Points on a hilly landscape, in no order, each with its height.
A ball rolls from a point to whichever of its 2 nearest points has the largest drop for the distance, and stops where none of them is lower. Distance is the straight distance between rows; heights are no part of it.
nid: [ 83  93 142 122  64 108  67 108 106 187 104 134 125  91 170  88 144  86
 166 141 140  55 141  78  81 154 138 139 106 134 126 102 127 129 122 151
 130]  h=3.25
Rol: [ 93 112 168 106  99 165  76  93 117 140 108 164 118  80 141 141 138 120
 133 132 127 146 184  98  97 164 153 211 123 153 103 109 139 172 208 128
 169]  h=3.27
pema: [131 103 125  84  95 123 105 109 132 177 152 125 159  74 122 134 128  65
 152 133 143 109 153 135 163 141  74 111 135 127 109 101 111 161 118 130
 114]  h=5.39
pepo: [ 91 100 138 128 100 138 120 145 147 136 141 147 128 141 156 190 152 142
 173  68 112 189  97 152 150 108  99  79 119 103 134 138 188 128 118 134
 107]  h=2.42
Bop: [101 150 186 142  97 142 123 130 149 111 157 142 106 138 129 154 155 147
 125  78 113 168 122 173 107 108 140 165 102 132 109 115 190 203 167 130
 141]  h=2.43
Fuv: [148  63 158  99 142 160 171 106 131 123 152 133 136 168 126 109 176 135
 112 137 208 129 130 101 176  86 105  92 158 123 131 139 112  55 101 154
 178]  h=4.36
nef: [103 119 102 121 119  95  97  92 136  84 106 169 102 105 120  89 101 136
  99  81  79 147 111 120 105 130 113 132  90  94  99  76 167 165  98 192
 138]  h=3.08
Lom: [113 144 146  95 146 116 155  89 115 120  82 140  83 114 128 140 102 104
 132  86  68 184 146 130 122 166 109 173 131  99  86 152 140 152 119 125
 141]  h=3.10
Semo: [115  83 147  95 136 166 108 136 130 202 107 122 176 106 173 107 134  74
 167 176 139 122 148  63 115 119 111  82 170  91 121 104 133  34  78 124
 155]  h=5.49
Mit: [ 62 118 104  98  79 136 107 137 121 178  88 132 117 120 125 190  69 136
 153  92 116 160 156  57  95 127 102 134 103 120  97  93 216 169 139 146
 183]  h=2.94
Memud: [130 129 115 138 154 126 146 113 146 120 154 141 134 114 117 184 113  93
 130 127  94 195 132 133 188 116 141  83 127  93 123 166 147 142 120 115
 118]  h=3.01
gugok: [ 92 141 111 133 150 150 114 102 160 119 116 143 147  93  97 143  98 114
  89 180  87 155 129  91 153 141 161 164 150 117 116 168 152 114 156 139
 130]  h=1.58
dusol: [138 110 150 107  65 156 100 114 158 132 181 135 175 155 117 138 154 149
 132 127 127 136 101 152 160 147  50 109 135 131 122  89 140 138 105 144
  78]  h=3.40
tibad: [104 167  75 151 185  94 130 181 128 190  87 139 161 142 118  70  73 127
  76 153 106  80 106  95 110 103 148 149 151 132 147  84 155 122 105 148
 119]  h=2.14
lut: [200 123 129 135 157 153 141 146 149 149 181 104 142 182 133 159 126 131
 166 133 149 151 107 128 153 125  78 104 148 117 152 141  83 109 111  96
 127]  h=1.42
devab: [124 137 129 128 132 161 116 139 151  72 165 162 136 125  73 125 141 192
 129  79 176 221 160 142 121  89 134  99 142 132 108  58 140 163 110 102
 156]  h=4.22
fele: [ 78 115  95  46 102 137  97 127 120 126  98 151 116  74  87 117 106 185
 142  67 156 156 150 128 102 100 118 111 119 123  80  76 181 159 124 155
 196]  h=3.67
kegab: [ 94  95 121 146  54 123  82 145 115 168 130 120 129 109 150  73 182 121
 150 142 137  75 134 118  86 145 120 176  93 153 122  83 114 158 130 112
 107]  h=3.03
tapu: [154 129 192 128 143 126 131 114 122 186 114 147 177  96 120 126 143  89
 126 190 140  60 140 102 168 173 107 176 146 186 153 150 111 131 193 132
 142]  h=7.61
boko: [130  71 133 128  95 160 131  98 152 107 170 131 136 193 125 131 157 151
 112 122 161 147  98 123 129  98  97 113 145 123 133 156 112  31 100 137
 127]  h=4.08
lum: [112 111 167  75 139 132 115  74 121 148  66 148 132  54 141 105 128 114
 146 119 145 101 106 105 123 116 128 114 134 100 140 138 140  88 137 169
 192]  h=5.88
Lir: [ 93 112 111  72 115 173 125 114 135  81 135 148 130  80  76 100 149 188
 117  98 181 171 146 141 108 107 136 110 155 123  91  71 144 146 117 132
 167]  h=3.97
Vaza: [129 108 167 145 113 138 101 138 117  35  92 152  96 124 156 150 155 167
  86  76 109 164 170 184 125 147 120 122 125 148 113  92 182 171 138 143
  80]  h=2.20
rup: [131  73 132 112  95 140 114  94 127 121 165 175 128 127  70 111 130 169
 137  88 171 123 129 108 107  95 124 164 128 152 156 100 161 101 109 126
 201]  h=4.52
ror: [126 164 114 186 158 125 143 136 143  61 142 119 125 128 113 109 121 149
  93 134 160 138 142 166 120  73 152  88 142 114 126 112 111 121 149 143
 105]  h=3.64
Lipe: [162 170 156 159  86 154  86 123 122 182  95 141 136 100 158 101 149 108
 159 154 109  75  99 134 150 179 164 163  70 137 112 167 128 146 120 115
 140]  h=7.40
pozo: [138 145 122  98 112 145 138 126 153 140 175  62 134 112 128 166 113 123
 147 126 139 124 116 161  90 132 115  95 146  88 128 106 109 165 143 127
 100]  h=2.77
mipov: [132 111 130 138 134 147 114 109 108 127  93 161 110  83 122 155 113 113
 127 152 129 122 155  72 124 156 214 175 114 156 132 192 122 107 177 105
 193]  h=2.56
tugab: [141 112 166 140 140 144 161 141 100  42  75 135  83 114 173 147 181 148
 118  77 106 143 154 195 125 162 118  95 151 131 125 122 128 150 121 127
  87]  h=1.99
rugap: [ 70  78 120  69  63 152  79 159 126 192 164 135 173 132 161 130 158 107
 168 145 137 159 131 121 153 116  74  72 108 112 108 145 155  99 118 125
 113]  h=5.02
dufog: [117  58 115 112 102 134 105 122 124 163 100 141  96 141 149 150 129 114
 164  93 121 138 131  87 100 155 110 161 131 138 127 137 117  72 114 114
 143]  h=3.79
rarod: [162 106 132 130 161 142 202 160 104  44 167 107 112 195  99 150 151 132
 132 159 199 172 154 114 188 116 133  61 177 115 160 105  82 162 119 143
 104]  h=4.39
gerub: [181  94 136 174  99 126 122 127 116  63 104 168  92 143 105 158 161 173
 146  57 157 100 114 166 125 133 149 126 110 181 160 108 122 117 119 129
 135]  h=4.00
nevo: [ 97 134 184 134 108 119 125 146 152 111 162 141 126 169 124 173 128 123
 122  76 109 177 160 188 151  99  76 113 112 144  91  99 211 200 156 137
  98]  h=2.15
ladop: [192 124 137 110 167 143 135 141 148 170 116 115 147 117 129 142 103 125
 163 114 150 156 105  80 139 116  79 133 180 108 162 121 103 112 100  96
 152]  h=1.97
Tosav: [104 140  73 155  62 116  93 123 125 142 144 117 115 133 125  86  82 122
  99 126 105  72 152  86  65 141 148 129  91  94  90  63 165 188  88 151
 134]  h=3.59
dulot: [163 179 171 139 156 153 132 124 138 187  76 103 114 130 175 124 123 122
 137 118 114 109  64 138 142 125  98 132 137 111 133 182 141 112 128 152
 147]  h=4.74
Nisez: [173 152 105 157  90 150  95 133 123 118 111 102 116 167 139 122  92 139
 106 150  97  60  97 124 110 159 152 137 114 133 121 163 129 116 112 138
  90]  h=3.58
toso: [155 108 120 130 112 169  95 110 151 126 202 148 180 152 106  97 166 111
 101 184 179 143 131 110 206 112  82  93 141 113 122 115 100 126 101 136
 126]  h=2.41
zorug: [115 130  89 146 159 113 155 146 146 125 107 130 104 128 147  61 117 135
 136 121  94 156 134 119  50  87 166 144 110  85  93  80 135 108  82 128
 215]  h=4.02
vugev: [116 115 131 118 192 119 200 163 105  36 146 120 113 175 107 146 122 135
  97 160 153 170 171 132 175 116 137  66 185 127 153 143 123 128 117 131
  75]  h=4.17
togaz: [186 158 125  86 167 146 103 141 127 146 198 119 111 176 134 174 131  92
 155 134 115 167 154 177 210 146  74  88 116 127  97 128 119 165 129 105
 147]  h=4.70
Riv: [189 165 158 180 135 155 127 159 147 121 170 107 136 176 156 150 173 148
 144 130 128 125 115 177 122 144 102 126 121 139 133 128 109 120 145 102
 121]  h=1.92
vofom: [ 87 123  80 151  55 149  66 153 125 178 151 122 132 129 116 104 108 138
 140 123 140  90 166 102  80 113 149 122 102 118 113  94 179 142  92 116
 147]  h=3.36
vobe: [123 169  80 144 187  94 133 152 126 141  89 121 148 125 117  82  65 122
  64 162  92 126 141 103 125 116  99 170 157 118 134 119 124 136 129 134
 104]  h=2.51
paf: [139 159 129 159 126 164  88 131 171 169 126 145 171  85 124 134 141 114
 125 176 116 124 113 112 188 161 115  98 143 100 132 163 135 136 108 123
 111]  h=6.98
Legof: [186 141 160 160 171 101 161 129 118  44 130 155 116 173 104 171 121 167
 123  99 122 159 143 190 157 144 121 118 120 176 157 167 123 101 135 106
 125]  h=3.56
kaso: [133  81 154 104  83 159 111 153 123 198 196 123 165 136 150 189 159  96
 190 140 133 111 142 122 116 173 126 116 113 142 158 143 136 126 151  84
 142]  h=4.29
tipub: [164  89 121 139 119 100 151 120 120  62 131 132 113 151 111 170 126 153
 129  84 110 132 116 169 118 153 140 116 123 153 158 133 102 105 125 110
 100]  h=3.80
Zefe: [117 166 143  71 168  89 167 143 125 188 124 111 151 136 141 139 110  67
 139 176  90 107 122 134 212 138  74 113 161 131 142 169 122 141 118 128
  63]  h=4.98
damip: [125 150  97 141  66  91 108 103 119 121 149 118  97 142 132 114  86  97
 105 121  72  71 116 113  91 170 159 151  49 134  87 113 132 205 126 150
 127]  h=3.78
bega: [115 108 140  61 207  74 167 139  97 192  60 117 138  70 131 130 127  90
 140 142 161 118 141  96 187  99 123  93 172 134 147 145 102  87 138 131
 144]  h=5.01
lazin: [ 93 116 141 161 108 166  89 104 124 157 121 161 134  83 141 163 117 111
 144 138 131 151 177  56  78 158 201 185 108 132 133 139 144 142 170 102
 193]  h=2.95
Puf: [165 192 140 140  74 147 125 143 151 162 113  90 162 148 111 129  69 175
 134 163 124  77  80 128  80 196 153 138 107  96 129 159 132 151  99 120
  97]  h=3.29
sov: [126 108 115 158 187  87 160 148 125  88  93 151 133 147 120 147 144 146
 104 134 107 151 123 133 193 113 144  99 149 147 179 182 124  75 128 124
  82]  h=4.46
bet: [175 161 178 154 117 160 114 134 125 164  93 159 142  90 147 146 138  93
 150 177 104  55 120 116 176 194 151 193 116 176 121 153 133 133 170 122
 131]  h=7.50
Budev: [149 186 121 138  91 165 103 136 156 149 142  76 154 114 148 147 115 146
 140 144  99 117  95 142  79 187 126 134 121  95 114 116 124 176 133 108
  94]  h=3.04
Mava: [130 136 154  80 163 149 162 136 118 154 125  81  92 116 177 179 140 117
 161 137 106 142 156 133  98 176 132 150 150 115 136 186 101 110 166  94
 147]  h=4.28
Dami: [109 121 125 134 157 168 158 147 133 113 111 118 112 121 144  74 150 168
 131 129 149 137 117 133  52  82 172 137 147  96 115 118 132  61 105 127
 204]  h=4.31
Rubok: [176 184 145 157 143 135 123 116 112 128  69 107  83 165 186 100 110 137
 122  88 102  89  52 159 122 101 113 123 108 119 111 166 124 104 108 176
 116]  h=4.89
fek: [119 145 100 152 130 106 139 147 114 137 135  96 126 156 127 130 147 152
 105 161 180  55  94 155 128  96 178 116 118 179 161 155  88  84 181 131
 104]  h=4.06
mapo: [160 178 128 188  87 159  88 179 123 169 132 132 126 112 152 118 166 119
 143 144 124  85 165 171 147 155 168 111  77 127  97 143 134 173 118  86
 122]  h=7.29
meva: [137 163 112 129 130  95 155 140 131 116 212 123 197 194  77 151  77 121
 118 184 138 148 105 137 162 102 130 103 133 148 171 150 117 118 144 112
  60]  h=6.42
Dev: [ 89 107  82  86 150  59 143 139 121 183 119  77 174 121 108 113 110 105
 115 185 136  84  96  93 123 115 143 134 150 140 163 126  89  82 132 112
  66]  h=5.71
soloz: [108  96 163  76 126 134 155 126 113 150 154 145  92 146 150 137 134  72
 133  96 112 182 157 150 165 101  64 129 150 102  95 153 157 108 102 135
 126]  h=2.45
Zipet: [114 112 136 111 126 104 107 130 123  67 124 154 127 122 124 135 128 127
  95  71 102 200 186 193 153 102  61 104 130 126 100  87 169 180 117 135
  82]  h=2.48
nado: [ 77 156  70 141 182  74 158 170 137 195  59 165 160 114 112 115  77 116
 109 151 102  95  96  80 117  99 197 135 131 125 161  90 166 127 115 156
 181]  h=2.57
Mebab: [125 162 114 156 197 112 154 153 141  97 150 159 151 160 103 123 143 132
 130 145 171 187 110 141 225  67 133  46 136 121 156 146 100  90 129 150
 124]  h=1.12
bugi: [122 123 122 184  89 180  93 142 117 120 121 145  82 156 166 128 144 159
 133  89 118 121  98 110  82  95 170 155  94 128 141 125 165 119 110 135
 160]  h=2.81
modav: [134  90 145  84  88 147 132 109 133 173 142 104 158 125 108 112  85  96
 129 169 158  48 110  88 114 129  98 105 164 100 126 129 144  81  78 151
 119]  h=5.18
tiges: [137 117 110 127 131 124 179 136 141  95 145  96 140  87  95 147 107 126
 125 123 157 119 140 121  93 114 142 102 180  97 155  75 109 174 129 128
  90]  h=2.47
Zomem: [146 157  86 152 120 121 105 120 126  83 124  94 105 139 134 105 129 156
 105 145 126  84  91 156 105 103 186 144  92 149 127 135  76 119 157 138
 105]  h=3.83
likuv: [ 87 131 116  88 217 102 165 158 115 138 108 176 137 167 115 147 152 144
  81 122 123 159 118 137 209 122 122 118 176 146 191 147 111 111 125 119
  74]  h=4.64
gunul: [ 83 118 137 104  88 153  99 141 136 155 125 130  99 110 125 192 128 139
 131  80 130 149 154 123 112 122 145 137 106 135 101 119 200 189 168 128
 168]  h=2.70
Beno: [163 148 119 146 120 142  88 137 141 169 195 142 121 143 124 164 137 119
 151 100 142 142 155 180 178 111  98  92  96 138 106 138 137 153 134 105
 159]  h=4.45
netas: [ 86 118 174 165 142  88 182 114 106  33  91 137 122  86 119  58 159 137
 127 113 115 141 105 133  92 142 156 133 145 113 146 110 144 172 104 138
  82]  h=1.78
loz: [135  90 130  64 155 110 153 115 118 157 125 104 130  71 138 131 136  72
 142 141 156 122 152 111 154 116 110  94 166 105 131 131  91 110 132 130
 140]  h=5.19
zemi: [159 115 158 108 107 147 118 137 120 190 137 108 165 135  94  82 102 126
 113 188 197  37 141 109 152 125 112  79 152 123 139 160 125  88  98 126
 139]  h=4.91
libu: [158 145 175 106 179 159 154 154 124 178 123  72 104 132 201 141 188 112
 151 154 130 110 130 145 143 156  95 127 149 123 134 167  94 104 169 102
 148]  h=4.42
vuvep: [ 87 136 187 160 161 123 209 121 122  73  96 131 121 103 125  72 184 144
 123 110 152 150  96 156 129  96 132 105 171 102 123 135 138 124 110 155
 112]  h=1.41
Palar: [149 134 138 128 135 129 146 116 128 104 142 108 106 106 108 110 148 173
 136  91 158 153 122 154  74 120 126 169 126 133 128 105  88 170 147  97
 153]  h=2.78
Gegog: [ 77  92 114  97  56 126  95 139 136 175 173 146 165 146 118 151 110 111
 157 129 107 178 138 118 135 114  92 131 102 139 108 146 187 136 122 111
 112]  h=4.76
saruv: [170  91 149 129 141 143 124 104 131 154 137 129 139 131 111 109 154 123
  94 155 198  63 135 108 180  98  87 110 155 154 139 153 108  80 127 155
 178]  h=4.62
zul: [144 158 137 130 148 134 164 143 113 114 116  89  74 123 151 173 140 129
 139 106  93 135 146 161 111 146 176 155 120 130 124 164 125 156 158  97
 139]  h=4.11
tato: [ 97 109 150 144 144 117 188 122 120  75 108 130 141  53  94 125 145 120
 148 121 137 161 144 116 116 162 151 124 181 113 144  95 126 190 113 119
  89]  h=2.12
difed: [170 131 116 110  64 129  77  83 136 121 168 137 127 158  96 132 122 172
 135 109 139  72  76 155  92 146 115 171  74 176 124 110 121 130 135 142
 153]  h=5.06
sipo: [110 118 110 162 115 117 120  98 142 110  84 162 105  94 124 133  98 113
 135 103  88 127 124  65 101 161 162 162 112 110 128  99 145 153 108 162
 143]  h=3.41
Muda: [104  83 107 130 106 113 134  95 122 120 162 122 127  83  97  99 117  94
 100 146 136  85 153 118  97 106 162 143 124 114 115 110 124 122 132 147
 145]  h=3.77
benor: [144 178 111 157 113 123 111 159 159 141 182 121 191 177  87 129 109 167
 125 191 142 111  94 158 166 155 157  84 109 143 142 175 102 103 149 106
  82]  h=6.63
Ruko: [211 150 166 151 153 105 129 119 125  50 122 159 121 168 146 144 132 160
 113  82 140 140 141 211 152 149  62 111 108 172 139  89 107  98 136 148
 123]  h=3.31
siviv: [ 93 135  83 114 169  91 196 150 125 187  56 130 150 117 126 150  49 111
 151 167 107 115 128  47  86 132 196 131 142 116 138 102 144 106 119 139
 195]  h=3.02
siv: [121 104 147  98 148 101 155 118  87 117  85  92  89  89 154  82 167 135
 149 124 159  95  97 110  76 122 193 151 110 146 150 155  79 105 149 119
 159]  h=4.71
zoka: [170 158 111 151 141  75 106 112 114  95  69 108 102 132 180  88 115 125
 116 107  89  73  75 158 127 125 109 111  93 122 133 120 102 125 105 167
  89]  h=5.03
naboz: [162 157 193 138 142 178 150 139 129 154 103  92 115 123 181 115 170 142
 135 142 145  84  78 119 100 118 125 164 152 126 149 151 118 134 163 135
 146]  h=4.58
Bofo: [151 224 138 179 189  70 151 149 113  97 137 122 151 153 138 124  72 126
  85 141 107 125 158 197 138 115 106 130 114 153 164 139 146 166 160 128
  96]  h=3.12
paz: [110 163  78  77 162  82 152 133 132 169 141  70 178 114 119 122 103 129
 130 171 123 144  92 122 118 112 111 143 152 126 167 130  74 126 150  92
  69]  h=5.85
Tegin: [142 129 121 116 111  91  94  91 123  99 120 138 126 132 140 123  91 119
 102  76  79 152 138 185 126 134  52 124 104 120 106  84 154 180 105 161
  90]  h=2.75
Bapa: [138 104 109 173  53 138  63 172 113 134 124 144 116 163 149 103 160 148
 138 130  98  79 128 125  88 145 130 179  69 186 118  95 132 148 123 102
 102]  h=2.80
dip: [ 93  94 113  69 113 141 130 124 116 170 100 167 128  90 115 137  85 114
 162  94 130 136 165 104  92 106 119 114 126 109 110  76 194 123 106 151
 221]  h=3.30
somi: [ 81  67 138 107  88 137 109 154 113 204 161 142 139 125 154 198 126  78
 181 125 118 165 185 101 123 149 121 127 111 141 128 154 167 135 160  92
 145]  h=4.51
mulu: [200 172 130 105 175 138 148 154 121 151 181 105 136 177 121 155 130 102
 159 172  98  94 162 172 203 188  82 123 113 138  92 156 121 130 129  85
 123]  h=4.94
rugit: [150 153 101  93 171 114 132 143  91 139  58  94  74 117 163 123 119 160
 131 122 129  98  90 120 113 121 187 163 104 162 148 182  78 112 166 126
 156]  h=4.86
mobup: [ 97 114 149 115 110 151 146 134 144  75 201 124 110 152  97 141 179 172
 118 106 206 189 172 165 134 112 136  84 135 145 102  82 103 172 148 126
 141]  h=4.44
zilag: [127 134  79 122 151 102 160 128 134 162  86  93 140 109 115 164  44  98
 146 141 108 115 122  68 100 147 151 135 147 108 148 127 117 115 126 125
 124]  h=3.38
Rubit: [ 79 103 131  96 113 165 105 138 122 204 150 137 170 103 173 106 130  64
 160 157 117 165 172 101 113 113 114  94 133  77  93 128 161  78 100 109
 149]  h=5.27
zozer: [121 145 114 162 103 188  48 125 161 153 103 162 123  82 136 160 145 126
 118 130 117 134 160 102 170 155 123 127 139 117 108 117 154 153 123 129
 150]  h=7.12
livo: [ 64 141 148  85 140 123 141  82 102  79  77 150  73  94 115  95 110 123
 136 101  80 186 149 102 100 202 174 164 114 128  52 155 152 171 117 128
 159]  h=3.39
bof: [138 136 114 130 156 130 136 135 141  68 169 146 127 161 125 152 135 134
 153 105 164 231 119 153 164  86 120  39 136  92 127 114  92  89  97 135
 119]  h=1.71
das: [173 131 134 146 152 118 147 137 133 162 118 108 116  87 120 142 126 122
 176  98 149 137 132 109  91 138 120 168 148 133 165 113  88 162 133  81
 164]  h=2.44
Kapa: [194 152 144 142 126 130 104  93 139  83 126 142 113 143 129 145 110 138
  93  95 102 106 124 195 145 135  72 124 114 141 104 113 137 134 133 165
 106]  h=3.05
gar: [126 137 169 153 151 140 182 142 119  88 101  98  72 127 174 121 185 133
 117 109 134 106 131 175 125 101 122 112 160 110 132 136 107 136 137 142
  99]  h=1.75
famin: [ 92 129  95 148 166 117 123 129 133 140  51 161 126  77 115 136 104 125
 119 165 118 116 118  63 154 149 197 167 146 139 143 153 122 102 162 144
 147]  h=2.08
Nif: [101  97 118 155 102 105 121 113 108  75 134 135  67 130 127  80 134 109
  78 107 106  98 154 133  83 104 160 168 104 127  94 110 138 146 123 155
 121]  h=3.46
Kabe: [ 94 136 124  95 165  70 148  93 115 129  75 112 110 114 134  59 148 133
 100 138 121  90  60 134 139  94 135 154 122 127 128 160  96  88 143 168
 117]  h=5.40
vofo: [100 130 119  95 152  81 129 120 121 186  94 105 155  96 122  77 124 102
  99 169 149  53  90 105 135 108 122 148 157 141 143 134 109 111 144 161
 103]  h=5.56
punul: [148 137  87 100 146 105 171 145 133 114 187 114 160 155 104 143  80  97
 136 156 166 152 116 120 149  71 141  75 157 105 141 130 109 102 117 117
 100]  h=6.19
Rokig: [111 136 129 134 132 126 149  86 110  93  63 169  66 109 141 127  95 121
 136 119  93 145 123  58 107 194 203 183 104 135  98 147 129 167 139 157
 153]  h=3.65
mizip: [ 85  65 149  67 118 160 139 147 122 149 141 153 113 134 132 157 139 123
 163  84 138 198 130 132 154  96 103  93 135 110 109 153 182 103 117 133
 153]  h=2.05
vurol: [125 180 105 120 146 164  87 168 166 164 136 124 183 136 121 131 137 173
  96 200 145 110  83 134 186 167 128  90 144 132 146 168 108 123 161 134
  99]  h=6.80
Kero: [111  92 123 140  97  89  86 108 118  32 146 146  91 178 112 114 112 162
  89  88  97 149 153 163  78 132 165 155  66 162 104 113 148 146 137 131
 114]  h=3.21
doku: [156 161 122 180 164  90 138 124 115 114 125 117 131 111 134 106 128 107
  97 143  87 114 167 154 143 125  89 146 140 122 139 130 116 147 129 108
  90]  h=2.85
Fut: [133 142 110 149 182  94 144 136 101  51  64 144 123 116 101  64 134 187
  89 133 119 141 114 117 115 149 151 173 141 168 152 142  93 149 137 113
 104]  h=2.76
Mafeg: [ 86 100 156  79 143 105 158  96 106 122 130 153  97 134 134 116 149  98
 146  98  76 213 160 137 139 130  81 187 128 112 102 168 141 109 104 103
 124]  h=2.79
Daru: [148 132 115 161 165  93 145 119 121  74 113 132 133 112  97  86 114 172
 136  96 108 178 107 115  85 141 157 163 114 125 152 126 109 143 108  93
 136]  h=3.11
vof: [127 152 109 143 109  95 109 107 121 154 168 135 110 116 113 157 122 106
 129  85 110 130 138 186 134 109 146 127  68 139 102 145 142 162 142 112
 159]  h=4.20
pekof: [136 150  95 121 133  83  94  85 145 130 103 118 118 106 141  58 117 140
 129 127 118  72  44 115 109 113 140 128  80 110 125 130 109 130 110 180
 135]  h=5.20
Deved: [114 103 131 127 137 133 136 133 117 118  82 112  93 103 171  65 159 148
 149 126 146  97  89  67  50 106 200 156 118 109 137 111 117  89 112 140
 184]  h=4.53
kela: [100 117 107 130  88 167  84 134 133 151 155 118 117 124 152 125 154 161
 133  93 159 118 129 137  89  89 124 118 118 110 131 103 150 112 127 134
 156]  h=3.09
mono: [109 145 111  68 203  73 171 135 113 162  86 130 132 118 116 134 103  94
 109 135 111 134 130 124 193 104  87 133 169 135 156 151 111 118 124 128
  82]  h=4.81
bod: [134 143 116 156 196 136 165 180 135  92 131 115 135 171 116 137  87 152
  74 147 141 143 144 126 131 101 117  96 188 113 155 124 127 114 138 148
  86]  h=3.93
pefad: [133 118 158 110  84 145 138 114 132 189 143 129 157 117 111 132  76  63
 149 161 127 100 147  94 121 168  94 144 156 110 117 126 137 147  95 127
 100]  h=5.42
mebod: [135 162  88 119  93  66 124  84 120 124 162  98 125 135 121 139 105 101
 142 112  89  86 113 197 113 147 136 119  61 126  98 120 115 155 138 132
 104]  h=3.98
Nam: [127 208 129 170 184  82 158 122 112  66 108 127 112 134 111 111  67 145
  84 105 126 147 144 185 110  90 142 116 118 122 121 133 138 158 145 152
 128]  h=3.37
Tatap: [107 129 120 180  75 169  47 166 144 170 142 149 112 119 147 141 171 111
 113 132 116 126 189 133 157 139 132 120 106 142  87 135 172 159 130 102
 126]  h=7.20
Duno: [139  91 141 124  83 162 111 151 129 165 151 116 120 172 165 170 156 117
 162 122  96 114 121 144 121 186 103 134 122 142 115 161 136  85 121 101
 107]  h=4.03
nima: [116 111 123 142  67 128  76 138 120  91 152 129 111 182 133 135 148 142
 102 112  87 108 147 158 101 137 138 180  69 187  82 107 161 154 162 116
 102]  h=3.00
lan: [149 118 140 151 159 125 161 117 141 100 159 144 152 130 103 103 186 122
 111 156 181 158 141 131 224  76 104  92 146 130 144 114  84 136 129 136
 131]  h=1.76
Mov: [154 103 161 124 127 121 178 129 126 163 172 100 191 141 107 116 164 111
 102 207 153  82 145  88 157 144  96 179 157 183 163 146  99 118 173 111
 115]  h=7.72
lok: [112 157 109 145 151 143 149 139 139 130 126  97 116  92 125 171 123 147
 124 125 135 140 119 126 117 119 200 110 136 107 131 168 135 147 162 119
 155]  h=3.92
mirig: [106 128 156 106 139 167  87  94 139 175 101 141 170  62 153  92 140 111
 146 163 144  87 138  80 131 106 120  83 154  82 153 109 154  62 109 152
 179]  h=5.70
Rivar: [145 145 128  99 135 109 158 133 128 152 171  90 151 132 139 148 139  57
 152 182  91 112 164 150 176 165  94 118 134 115 128 150 103 140 123  89
  69]  h=5.15
nisar: [115 115 129 137 121 164  96  88 154 111 113 128 138  98 130 108 156 139
  81 177 100 145 112  95 136 159 122 183 150 127 113 154  86  92 156 129
 108]  h=2.07
tubu: [152  86 136 167 111 130 126 118 117  72 124 174 111 143  75 108 143 188
 135  71 185 116 128 121 107 100 119 131 141 157 159  80 129 122  87 123
 154]  h=4.23
vizo: [134  93 133 127  70 123 114 104 135 108 175 138 104 175  78 131  98 171
 129  84 139 107 111 133  61 114 112 183 105 146 138  92 158 150 127 148
 149]  h=4.82
Rato: [ 93  81 119 144 106 119  79 106 113 185  87 144 120 109 176 120 132  90
 178 125 125 110 135  60  78 143 161 146 110 120 131 125 121  71 116 121
 172]  h=3.52
dedif: [117 100 130 152 145 148 143 117 120  62  50 146 110  89 116  97 185 174
  97 151 117 147 121  90 139 179 163 179 161 159 134 155  85 102 145 117
 112]  h=2.46
dilob: [143 150  93  99 165  93 187 151 121 100 178  78 149 158 132 142 111 125
 148 152 131 174 146 126 113  95 118 123 148 103 171 131  79 119 121  63
  72]  h=6.00
levar: [141 143 131 115 139 161 144 123 151  58 199 103 137 182  85 152 148 146
 118 161 209 189 137 127 174 111 126  74 150 116 133  75  61 168 151 161
 138]  h=4.61
savuz: [153 100 124 104  66 143 113  84 149 118 186 129 173 190  98 127 118 140
 115 145 114 135  87 146 133 153  73 124 127 129 107 140 107  76  96 130
  78]  h=3.72
bafam: [143 132 131 124  94 173  79 106 166  99 195 155 171 147  97 128 116 114
 109 151 135 176 127 122 178 109  85  86 150  94 105  98 152 147  89 144
  92]  h=2.96
vibug: [181 139 153 194 104 136 149 141 128 102 167  98 120 190 136 126 158 157
 119 122 164 100 125 153  75 114 121 152 121 167 149 105  77  92 142 104
 121]  h=2.26
reke: [116 112 124 144 120 120 127 118 142 124 110 171 119  97 139 207 157 110
 165  70  85 175 120 159 181 150 134  89 106 115 136 158 154 144 118 123
 128]  h=2.69
lar: [128 136  90 123 154 128 154 136 128 158 116 126 112 107 120 112  80  86
 134 105 111 152 154 114  94  99 126 134 129  81  89  85 153 134  79 130
 199]  h=3.69
muz: [130 130 115 188 164  87 157 164 124 101 120 113 144 189 149 136 189 169
 100 145 151 108 110 150 160 109 148 106 132 178 189 152  85  61 152 119
  66]  h=4.26
rula: [148 124 151 200  64 161  93 136 118 107 159 136 109 197 147  99 160 154
 129 114 145  92 107 143  77 103 149 165  86 169 136 122 124 105 116 119
 119]  h=2.54
lumi: [128 165  75 131 136 137 134 112 147 142 121  93 138 120 114 161  57 142
 118 128  96 147  87  98  81 141 157 138 113  94 123 155 139 131 125 124
 149]  h=3.66

Call two points neighbours if one is among the 2 nearest of the other. Go from one point of each pair to the other, from neighbour to neighbour, staying as low as possible. Name the highest point that can't be avoided.
lut, vuvep: Rol
lut, mizip: Rokig
nevo, vuvep: Zipet
Mebab, dip: pefad
gugok, lut: Daru

For each start below, name the point where the ball stops.
pekof: tibad
Lipe: tibad
Beno: lut
levar: tibad
Rubit: Bapa
pefad: Mebab
pema: vuvep
Mov: Mebab
lum: vuvep
Zefe: vuvep
